The views of a scene show one set of named points, each view turned or mirrored, and shifted as a whole, with a little noise and some points left out.

Scene 1
View 1
Q482: [-33 -33 -36 -25   4   6 -15 -11  11 -41 -36  -5  52  -1   1   0  11   3
 -81  31 -12]
Q26: [-47  -9  20 -15  -5   8 -20 -11  29 -25 -15  -1  38 -13  -4   1   0  10
 -56  32  -4]
Q518: [ 15  -5 -49  10 -29   5 -35 -18  36 -14 -47 -13 -17  32  13 -23 -30  37
 -42  -2 -11]
Q523: [-17 -12 -18 -15 -16  17 -47   6  12 -46 -67 -26  16 -19  20 -12  -4   7
 -81  26  31]
Q16: [-15 -11 -27  -5 -21  -6 -30  -8  40 -31 -26 -17   5  11 -11 -21   4  23
 -50  14  -7]
Q777: [  7   1 -20  20 -23  15 -26 -19  35   1 -36   5 -18  34  10 -16 -36  41
 -22  -5 -18]
Q898: [ -8 -25  -5   0  16  44  -6   9  -7 -24 -63  27  34  12  17   9 -13  15
 -43  11  -1]
Q764: [ -1 -12   2   5  -5  19 -19  15  24 -30 -43   7   1  17 -12 -11   5  22
 -20   4   4]
Q6: [  3   2   1  21 -11  28 -18 -13  24   5 -38  20  -6  31  16  -4 -41  39
 -14  -4 -15]
Q844: [  2 -13 -21   6 -10  13 -18  -3  27 -21 -40   5   4  25  -3 -12  -8  29
 -31   5 -10]
Q731: [-15 -22 -30 -11  -5  18 -27  -4  10 -35 -57  -6  26  -1  16  -6  -8  12
 -71  20   6]
Q706: [  4 -24 -47  -7 -14   0 -27  11  27 -50 -49 -19   5  15 -12 -22  17  17
 -51   8   5]
Q388: [ -7   2  -8   7 -18  22 -34 -14  24 -10 -48  -3  -1   9  22 -11 -33  29
 -46   9   4]
Q597: [-19 -17 -19 -12  -9  10 -29   5  22 -41 -45 -12  19  -1  -1 -11   8  11
 -61  20   7]
Q543: [-13  -9 -38  -6 -21   4 -35 -22  29 -20 -40 -15  11   8  15 -14 -21  25
 -67  17  -7]
Q528: [-26 -33   1  -7  30  39  15  -5  -8 -12 -38  44  62  14   8  22 -11  12
 -41  18 -25]
Q868: [-46   4  -1  -8 -22  -7 -27 -50  47   6   3  -4  26   4  10  -4 -35  29
 -61  27 -29]
Q362: [-24 -25  -3  -8  11  22  -3   0   9 -26 -36  18  39   8   0   5   1  13
 -45  19  -9]
View 2
Q706: [-34  34  35  58  -2  19  13  -3  -3  -7 -36 -13  39   6 -16  -5 -23  54
 -31  17 -24]
Q868: [-34 -24  15 -17 -39 -24 -15  -7  14  27  14   8  23  -6 -24   7  -7  37
   9  12 -44]
Q777: [-66  12  -8  15 -24 -16  13   8  -5 -24 -34  15  -3  17 -18  20 -33  50
   6  18 -29]
Q844: [-37  27  17  35 -10  -2   9  -5  -7 -17 -33  -4  13  10 -11   3 -35  50
 -10  19 -27]
Q597: [-15  28  33  42 -14  14   9  -2  -6  22 -13 -16  33   6 -27   1 -17  45
 -26   7 -19]
Q6: [-47  22 -16   8 -31 -20  13   6 -17 -12 -24   9 -23  20 -23  27 -39  44
  13  12 -20]
Q388: [-48  18   1  23 -31   2  16  11  -7  11 -20   2   6  15 -34  30 -18  44
  -7   6 -14]
Q731: [-24  33  33  42 -19  19  10 -12  -4  22 -10 -17  22  -6 -24  24  -7  41
 -23  -1  -6]
Q518: [-80  14   9  32 -18   0  16   4   7 -25 -42   9  20   8 -18  22 -16  52
  -9  16 -25]
Q528: [ 20  47  26  16 -26 -10 -12 -41 -29  16  18 -25 -39 -15  -1  26 -35  30
   4  -8  -3]
Q26: [ 13  11  25   9 -25  -7  -4  -5 -11  45  15 -14  22   5 -33  -7 -20  36
 -11   7 -27]
Q16: [-31  12  27  32 -11   1   5  -1   2   3 -22  -6  40   6 -18 -10 -21  50
 -18  18 -35]
Q543: [-53   9  25  28 -22   8   6  -5  10  12 -17  -1  30  -4 -23  20  -3  43
 -14   7 -23]
Q523: [-25  33  31  52 -20  33  22   9  -3  44 -15 -16  44   6 -46  23   0  41
 -37  -2  -1]
Q898: [ -2  56  16  35 -23   9   9 -19 -27  12  -5 -21 -25   1 -17  35 -31  37
 -10  -5   7]
Q764: [-12  39  10  36 -12  -1  17   8 -25  -4 -29  -9   6  25 -23  -3 -47  51
 -12  19 -21]
Q482: [ -1  26  54  38 -16  15 -11 -33   2  28   6 -26  29 -21 -10   5  -2  36
 -24  -2 -18]
View 3
Q388: [ -7 -20 -22   9  41  42 -34 -12  25 -37 -41 -19  -6 -30 -15 -16   9  -1
   2   7 -27]
Q706: [ 15 -23 -16 -30   8  42 -26 -19  24   7 -33 -20   3 -25 -46  -6 -13 -21
   4 -36 -39]
Q898: [  3 -43   6  32  33  22 -37 -35  11 -27 -20 -23 -19 -39 -40  18  12  37
  14 -31 -34]
Q543: [  4 -19 -13  -8  18  41 -38   2  18 -12 -42 -35   8 -22 -18 -17  -8  -2
   0   8 -22]
Q844: [ 18 -15 -17 -13  15  61 -21 -17  18 -32 -23 -15  -8 -32 -35 -15   7  -5
   4 -29 -29]
Q777: [  8 -10 -27  -4  35  76 -17  -8  23 -64 -30 -16  -8 -35 -16 -38  18   1
  -4  -7 -24]
Q518: [  3 -21 -27 -28  31  68 -24  -4  29 -41 -37 -31  10 -32 -24 -43  -1  -7
 -10  -7 -28]
Q523: [-15 -36 -16  -2  34   0 -48 -22  31  20 -54 -24   1 -19 -30  11 -16 -18
   8   2 -38]
Q6: [  4 -14 -20  17  42  68 -20 -17  20 -71 -23 -11 -20 -39 -16 -24  29  13
   1  -9 -22]
Q868: [ 16  14  -7  24  -4  51 -37  21   0 -31 -37 -27  -8 -17  17  -7  11  -2
  12  42   1]
Q482: [ 17 -22  15   8 -14  17 -45  -5   2  22 -30 -40   0 -20 -32  25 -16  14
  16 -10 -23]
Q16: [ 19  -6 -18 -16   0  47 -26  -6  17  -7 -33 -12  -6 -19 -24  -5  -3 -25
   8  -9 -27]
Q731: [ -1 -35  -1   5  21  18 -42 -17  19   2 -39 -34   0 -25 -32   7  -8   8
   8 -10 -32]
Q597: [ 10 -16 -11  -3   6  22 -36 -17  17  14 -38 -14  -7 -18 -31  17  -8 -20
  15 -11 -31]
Q362: [ 16 -22   8  26   6  28 -33 -22   5 -14 -19 -19 -22 -29 -31  25  10  19
  21 -21 -25]
View 4
Q528: [ -6 -68  -6  15  40  -8 -29  -1  45 -46 -16 -35 -13   1  22   3   9  11
   5 -33  21]
Q844: [-26 -46  46  -5 -20 -18  18 -24  30 -23   7 -46   7  -4   5  17  18  -5
 -14  10 -16]
Q6: [-31 -48  28 -21 -17 -23   2 -18  31 -24  19 -61  -8 -18  30  -2  31  41
 -10  -6 -34]
Q26: [  0 -47  17  24  25 -30  -9 -36   6 -48  32 -17   7  24   6   5  29 -21
  15 -32 -21]
Q16: [-13 -35  50   8 -10 -28  21 -34  18 -31  21 -35  16  14  -7  11  23 -28
  -4   6 -22]
Q731: [  6 -31  49   1  18 -17 -30 -39  38 -11  -9 -34  18   8 -10  -1  18  -8
   0 -11  -7]
Q597: [ -3 -39  46  12   4 -21  -8 -48  24 -24   7 -23  15  15 -11  21  22 -29
  -3 -11 -15]
Q518: [-22 -24  70 -21 -26 -26  18 -27  34  -7  10 -60  19  -7   0  -8  24   8
 -13  25 -32]
Q388: [-12 -31  47 -12  -7 -27 -13 -39  27 -12  17 -45   8  -3   9  -3  33  16
  -3  -9 -38]
Q898: [ -6 -55  19   2  19  -8 -39 -29  46 -20 -20 -37  -8  -6  10  19  17  13
  -5 -26   4]
Q523: [ 13 -21  59   5  10 -23 -37 -71  25  -3   4 -19  20  17 -24  16  29 -29
   1 -19 -27]
Q868: [ -5 -31  32   7  21 -41  15  -8   3 -50  52 -40  22  21  19 -45  29   0
  17 -10 -37]
Q482: [ 11 -39  39  24  33 -18 -13 -25  30 -35  -5 -21  22  27 -15  -2   8 -41
   9 -11  10]
Q543: [ -3 -23  60  -2   1 -27   1 -30  26 -17  14 -41  26  13  -8 -14  23 -11
   0   5 -27]
Q706: [-13 -37  61   8 -19 -17  13 -45  33 -16  -5 -33  16   9 -20  32  15 -36
 -13  13  -9]
Q362: [ -8 -56  17  14  20 -15 -16 -25  32 -39  -1 -29   0   8   8  16  16  -8
   3 -21   5]
Q764: [-27 -56  30   1 -21 -16   5 -40  27 -27   8 -37  -8  -5   8  41  26  -3
 -14 -11 -20]
Q777: [-32 -38  48 -23 -28 -27  20 -18  30 -17  21 -63   3 -14  20  -6  29  29
 -11  12 -38]

Which points are out of place in each view (at most two, in the order of its rows)? Write - if all are in place.
view 1: Q844
view 2: -
view 3: Q597
view 4: Q731
